A landscape with many peaks, sampled at points; each row gives a point and its height.
A climber steps from a point to the highest of its 2 nearest points, and stops where none of them is higher. Distance is the straight distance between rows; heights are no part of it.
(896): [ 62  87  70 126 138 104 104 116  78 137  92 105  79 123 116 115 115 113
  78 103 142 116 101 143  94 138 102  84 106 130 144 100 113  61]  (h 469)
(525): [105 117  89  62  98 113 128  61  71  92  98  94 137 147  72 116  95 101
 114 133  93  72 111 124 121  63  75 111 137 114  70  99 143 126]  (h 149)
(504): [ 69  95  77  81  97  83  96 135 119 127 146 137  86 152  71  83  91  81
  63 153 154  61 105 104  71  89 107 113 133 106 119  82  81  76]  (h 440)
(865): [ 91 108  68 130 106  82 101 126  71  87  91 118  89  75 120 108  87  98
  81  60 131 120  89 111 107 125 122  91 103  48 139 101  54  58]  (h 522)
(87): [103  78 124  65  90  95  89  96 147 110  43  87 141  87 100  76 130  78
 105  96 100 102 125  91 120 108 105  89  81 147  76  94 100 152]  (h 572)
(798): [103  79 113  95  73  89  74 129 144  98  75 116 101  71 107  79 121  87
  70  71  99 110  97  71 102 119 124  88  68  93  99  89  50 109]  (h 534)
(654): [ 82 113  66  52  91  83 121 101 127 111  94  92 141 141  65  93 110  67
  93 128 138  58 139 123 112  88 104 114 134 125  83 112 107 133]  (h 21)
(545): [ 83  88  90 121 117 115  80 118 130 131  91  89  64  92 123 117 116 111
  96  86 117 123 101 133  89 142 115  89  80 141 123  96 105  75]  (h 429)
(489): [109  94 116 116 111 111  99 100 102 102 107  98 101  97 102  88  98  99
 113 121  98 108 117  95 104 101  87  94  93 119  97  94 114  97]  (h 319)
(415): [108 126  78  86  83  95 116  60  80  97 121  97  81 107  93 140  97 116
 120  80  58  94  81 115 102  86 100 129 112  62  93 108 114  87]  (h 99)
(844): [ 93  82 129 130 130 124  85 104 157 101  97  53 112  90 112  99 130  76
 134 123 129  88 146 136  96 110 119  69  81 181 101 132 130 116]  (h 550)
(761): [ 77  79  97 109 128 107 102 108  73 131  89 118  90 129 105 103 105 127
  73 113 110 118  83 120 102 131  86  84 101 127 129  72 121  68]  (h 433)
(663): [113  97 126  95 111 129 106  74 137 111 124  79 111 121  72 117 104  93
 128 151 102  59 129 134 102  66  99  94  95 164  86  93 147  99]  (h 487)
(295): [101  91  91 142 137  71  91  81  52  52  44  83 124  50 155  74 116  90
 127  70 133 163  97 100 107 126 116  76  90  99 119 143 117 140]  (h 56)
(550): [121 104 115 115  84  82  97 123  71  72  84 126 131  77  91  58  79  99
  87  87  91 117 104  46 117  90  77  82  92  46  95  90  57 112]  (h 43)
(216): [ 67 116  52  61  87  62 107 101 106  98  89 107 138 110  86 101 111  72
  89  89 142  73 135 108 119  98 127 112 140  85  96 125  80 121]  (h 25)
(141): [103  80 115 109 115 109  94  94 143  86  67  58 116  71 117  98 133  78
 132  98 115 104 132 127 108 110 124  77  87 161  92 127 131 141]  (h 585)
(941): [ 97 105 111  36  87  96 114  53  49 100  36  98 128 118  95 108 102 111
 107  89  63 102  56  71 133  76  98 121 117  99  59  85 129 148]  (h 234)
(105): [ 99 110  87 115  89  99 101 119 140  97 143  98  68 100  96  93  97  86
  99 114 116  87 127 102  70  96 123 116 103  84 109 116  85  78]  (h 425)
(174): [ 95 132  65 127 111  77 101  88  64  78  90  92  90  59 130 113  98 104
 116  46 112 126  94 114 106 111 123 109 112  47 126 122  81  71]  (h 474)
(803): [113 103 120  53  79 120 110  58 110 107  85  81 129 123  71 122 102  98
 121 130  81  68 106 112 117  64  81 114 114 140  64  83 127 137]  (h 139)
(407): [ 86 101  70 147 134 104 102  91  63  87  85  74  87  88 122 110 113 110
 119  92 130 138 105 143 104 127 111  83 100 102 136 138 136  85]  (h 66)
(539): [104 102 123  63  99  91 101  58  34  85  34  87 120  95 109  92  96 106
 122  64  58 124  53  51 127  82 100 106  94  82  77  94 120 153]  (h 252)
(388): [ 60 106  54  80 110  87 103 111 125 143 134 119  69 153  85 123 104  89
  76 123 140  71 103 136  82 113 112 115 129 119 127  97 100  69]  (h 463)
(863): [ 77  90  97  28  80  70 109 103  85 138  50 132 151 133  82 103 115 105
  60 100 102  88  82  99 129 103 105 114 123 115  79  70  87 133]  (h 369)
(608): [103  99  85 106 109 123 105  68  79 111 102  81  66  99 112 139 107 135
 125  86  66 117  73 129 102 109 102 110 100  98 105 104 137  80]  (h 85)
(800): [ 94 124  53 110  88  99 103  84 136 107 135  90  46  83 119 141 100 109
 111  66  92  89  94 141  78 113 132 132 104  72 114 118  94  69]  (h 381)
(194): [131  99 128 136  85 109  94 132 113  79 138 116  83  83  97  74  77  99
  94 101  72 103 100  51  79  87  78 100  68  58  95  84  67  81]  (h 551)
(793): [104  89 117  74  61 103  90 119 135 131 101 116  88  89 102 112  98 116
  78  88  63  96  62  80  93 106 105 117  72  94  89  57  64  91]  (h 526)
(625): [112 119  89  85  72  89 122 112 114  92 127 114 123 115  77  80  86  84
  98 125  95  68 121  72  94  73  88 119 113  66  86  97  76 105]  (h 31)
(311): [134  94 145 165 113 117  86 128  98  59 114  95  94  60 121  70  83  97
 110  93  82 137 105  53  85 106  79  76  57  82  97 101  81  89]  (h 510)
(916): [108  93 104 133 109 133  84 105 143 116 119  80  43  69 133 123 103 116
 121  75  77 119  88 124  73 120 109 102  71 105 115 103 107  68]  (h 434)
(315): [ 84  91  88 128 103  90  95 150  73 105 165 156  72 130  79  78  77 101
  43 139 133  82  86  83  75  88  88  84 123  68 127  72  71  55]  (h 362)
(787): [ 76  80  78 113 107  82  88 150  83  99  94 131  88  89 107  91  98 100
  48  86 147 108  99  93  94 136 121  75 106  82 137  94  49  75]  (h 576)
(847): [ 94 110  87  82  82  71 105 125 120  84 103 112 123 100  73  65  94  74
  83 108 128  76 130  75 107  88 114 102 118  72  99 107  65 117]  (h 29)
(591): [134 124 105 123  93 123 114  74 121  79 162  69  85 109  82 107  74  92
 140 122  73  69 125 103  82  57  73 112 101  88  80 119 122  97]  (h 116)
(91): [144 115 129 138  87 110  93  86 109  69 117  67  86  49 132  95  91 105
 133  65  53 123  87  65  79  94  81 110  66  59  81 121  86 108]  (h 366)
(632): [ 94 116  59  66  90 100 113  60 111 102  96  77 101 108  90 135 117  96
 114  96 106  81 121 150 114  89 118 109 125 112  89 124 127 120]  (h 554)
(769): [ 72  73  94 116 121  90  87 165  63  95  76 155 107 107 101  80  92 101
  23 105 164 102 102  92 102 134 106  53 111  98 147  98  56  89]  (h 629)
(535): [ 78 103  75  89  96  73  96 134 117 127  99 125  89  99  96 107 103  89
  60  92 130  92 107 105 100 123 125 104 106  88 122  95  57  79]  (h 527)
(598): [133 128 101 119  76  76 107 109  91  51 116 100 130  68  92  63  80  78
 117  80  83  93 114  49 100  73  87 107 104  31  83 117  63 118]  (h 39)
(53): [135 123 107 135  91  97  91  77  64  59 108  74  87  56 127  99  82 106
 127  56  56 133  80  64  99  97  87 114  88  39  88 122  91  82]  (h 379)
(118): [ 97  96  99 145 117 111  96 130  80 100 152 125  66 114  99  85  84 110
  81 136 117 101 100 100  65 104  90  82  98  86 130  84  97  40]  (h 349)
(85): [133 102 139  69  94 130 103  53 130  87  92  58 125  91  81 113 110  95
 147 111  68  79 107 111 110  56  85 109  93 133  57 101 135 145]  (h 129)
(210): [ 64  72  86 105 139  79  93 132  44 115  56 128 121 118  96  75 120 108
  45 101 150 128 101 109 118 147  96  67 117 122 141 100  89 101]  (h 557)
(631): [109  83 119  83 111 105  96  78 130  78  59  62 150  94 105  80 125  75
 128 110 117  92 132 114 119  90 103  78  91 176  76 121 136 163]  (h 637)
(949): [124  92 135 134  88 116  90 116  87 104 147 116  87 100  87  72  65 111
  95 117  62 113  81  51  83  87  48  84  80  78  91  72  91  68]  (h 591)
(767): [ 59  88  81  29  80  62  98 120 116 145  73 138 136 122  84 113 110  88
  48  82 125  77  96  98 119 118 117 107 120 108  95  81  52 122]  (h 345)
(215): [115  98 121  92 105 108 100  74  96  88  62  84 112  89 105  93 112 105
 121 100  76 116  98  93 116  95  96  97  94 118  83 103 130 125]  (h 298)
(114): [143 103 153 117  81 128  93 101 155  80 133  69  85  61 114  93 102 100
 133  93  45  98 100  73  80  79  83 108  63  85  75 109  95 110]  (h 391)
(493): [115  94 121 157 107 118  86 129 140  92 134  86  57  71 132  91 100  99
 115  94 104 115 108 101  71 124 117  97  69  93 119 102  90  71]  (h 464)
(491): [110  91 134  84  80 116  82 112 185 129 121  99  79  96  88 104 108  83
 107 122  93  71 113  99  82  88 109 105  78 137  85  80  87  96]  (h 439)
(421): [ 99  98 117  80  90 115  97 102 161 123 131  96  95 129  72 102  91  74
 112 153 110  56 127 115  86  71 106 114 104 144  89  82 108  95]  (h 461)
(120): [ 83 115  81 106 129 110 120  85  24 114 116 112  90 145  90 115  89 137
  95 122  94 113  82 107 102  97  71 103 131  91 115  90 142  62]  (h 172)
(714): [ 80 113  68  78  99 104 119  86 114 120 116  92  84 127  89 130 120  96
 102 112 119  78 113 145 101 104 112 119 114 118 107 112 118  88]  (h 502)
(965): [ 90  93  87 166 147  95 101  90  69  47  82  71 115  67 142  87 125  87
 126  93 137 145 119 127 104 115 111  72  94 111 119 157 136 112]  (h 61)
(9): [115  71 156  98  97 108  79 115 159 102  68  91 120  72 106  73 120  87
 109 107  98 104 117  78 107 107 105  75  63 147  86  88  96 131]  (h 561)
(899): [ 83  98  71  42  97  97 103  63 121 103  61  70 126 115  91 133 128  79
 113 100 123  85 117 157 125 106 114 104 122 146  82 129 123 152]  (h 508)
(472): [108  96 121 109 107 130  88  92 171 106 125  62  85  99  91 121 113  80
 139 127 106  64 143 137  95  91 120  97  98 171  92 126 127 114]  (h 519)
(296): [ 98 119  88  99 121 114 134  72  45  92 107  92 117 147  75 109  90 111
 117 135 102  91 111 117 112  73  70 100 125 112  91 104 155  96]  (h 158)
(467): [ 54  69  83  51 112  80  90 141  90 149  79 158 108 136  90 101 112 107
  18  87 137  87  84 117 113 141 102  96 124 118 119  79  58  98]  (h 320)
(159): [ 81  84 117  44  75  80  99 115  70 132  73 155 139 120  85  95  94 127
  48  92  82  89  62  69 129 103  94 105 111  90  85  65  68 121]  (h 344)
(449): [ 95 107 107  42  91 111 110  54  56 120  74  99 101 137  87 134  92 125
 107  96  52  95  49  91 117  78  95 134 109  94  65  81 133 115]  (h 213)
(197): [142 111 134  97  96 132 111  63 134  70 136  56 117  96  81 109  98  93
 152 130  64  66 125 108  93  53  82  98  98 124  63 122 126 135]  (h 122)
(639): [ 88 109  78 103  96  99 109 121 136 116 155 105  86 141  65  81  93  80
  98 152 130  59 130 105  65  76 107 113 120 117 106  96  99  77]  (h 442)
(552): [ 85 113 100  70 111 100 123  71  24 117  77 117 111 138  83 113  83 129
  94 104  74 103  65  92 118  87  81 114 125  84  93  80 128  95]  (h 191)
(329): [123  98 121 121 105  81  89 109  60  53  62 102 143  65 114  51  88  98
 109  87 100 138  98  48 114 100  85  85  86  71  91 104  91 135]  (h 46)
(181): [109 136  73 134 114  80 113  63  41  54 108  79  96  62 122 116  81 106
 131  58  80 126  78 102 103  94  96 116 116  39 105 140 105  95]  (h 423)
(22): [ 95 112  96 140 130 122 108 106  80 100 138 102  79 118  98  96  95 104
 113 127 104 104 115 102  90 101  78  91  97 111 115 101 130  67]  (h 335)
(929): [124 142  87  93  70 111 123  58 105  80 146  81  86 101  88 128  86  99
 128  94  53  82  98 109  95  60  94 135 112  55  75 126 107  93]  (h 108)
(57): [ 93  84 110  48  69 105  89  97 149 164  97 105  82 113  97 130 110 110
  80 101  74  84  74 110 105 105 105 125  84 130  82  47  94  89]  (h 462)
(531): [ 95 102  95  70  59  82  91 102 122 111  69 114 104  75 109 104 107 104
  83  63  75 104  83  81 110 112 115 116  82  76  84  77  66  99]  (h 590)
(704): [ 82  84 110  36  79  89  96  89 105 145  45 114 113 114 100 128 114 113
  76  83  86  92  72 101 115 116 106 122  96 127  89  66  95 120]  (h 405)
(7): [ 91  71 113 108 115 110  92 132  65 125  97 143  87 118  96  88  96 139
  57 118 108 116  70  87  99 123  83  83  96 106 129  60  91  74]  (h 401)
(701): [102  94  88  55  95  94 105  50 108  76  50  63 144  98  90 110 119  79
 132  99 109  87 120 136 128  84 108  91 117 146  70 127 134 174]  (h 564)
(324): [ 55  88  66 101 136  82 107 120  73 131  78 112 110 135  97  94 123  98
  64 104 161 109 115 137 102 132 102  83 123 136 138 110 107  93]  (h 507)
(175): [ 86  83 102 106 107  97  90 149  57 121 127 174  88 130  87  80  73 121
  33 122 114  93  69  75  94 101  77  80 113  81 128  67  73  69]  (h 376)
(588): [127  97 135 184 109 118  88 146 122  60 146  86  67  67 128  73  81  93
 115 106 103 129 116  72  64 108  95  75  64  79 110 120  80  69]  (h 486)
(637): [115 106 107 138  94 110  96 116  57 101 145 125  71  99 100 101  55 128
  82  94  76 117  67  72  81 105  63  95  93  51 110  76  81  46]  (h 665)
(417): [ 91 105  67 126 131 114 111  67  60  98  83  76  70  95 129 140 111 128
 126  73  94 140  78 148 105 128 117  96 105  97 130 125 141  85]  (h 74)
(855): [123  66 153 104  72 102  68 144 167  96  90 115  94  73  99  66 105  79
  83 105  94  96 112  60  91 103 114  83  60 114  94  82  55 120]  (h 524)
(398): [107 112  88 150 119 110 103 107  61  96 133 102  58  94 123 116  73 131
 100  81  83 135  80 104  82 121  89  98  94  58 132  89 104  39]  (h 571)
(878): [123 126  96  95  59  88 124  93  96  82 124 114 132 107  78  75  63  94
 111  96  66  83 103  57 101  61  73 114 111  41  71  90  76 104]  (h 35)
(551): [102  94 103  87 118  96  90  72  55  83  50  79  98  79 127 103 109 109
 120  66  85 140  68  91 121 110 107 110  96  92  98 100 127 120]  (h 274)
(286): [127  96 138 105  66 115  83  95 179 108 123  82  73  67 105 103 109  99
 126  97  65  79 102  89  73  90 112 116  56 114  83  96  83 102]  (h 415)
(474): [109 133  77 129  83 103 108 105 127  92 157  88  54  81 111 122  88  96
 117  79  96  90 105 105  67  92 128 129 102  46 110 124  87  65]  (h 404)
(893): [104  95  95 109 131  61 100  77  29  52  23 101 140  63 127  67 101  92
 117  67 115 149  83  62 129 108 105  84  98  81 104 114 113 142]  (h 51)

Two climbers start at each pair of points below. Name the first point that both come to, or write never.
(329) / (53) -> (769)
(114) / (929) -> never
(474) / (91) -> (421)

For each start below, name the point where the climber stops.
(916) -> (637)
(175) -> (769)
(878) -> (769)
(608) -> (769)

Call two points neighbours if one is among the 2 nearest of the other. Go from one point of each pair to the other, from neighbour to neighbour, staying as high as possible. Name the lowest point that can't be avoided.
(632) / (631) -> (899)
(531) / (631) -> (855)
(637) / (769) -> (545)
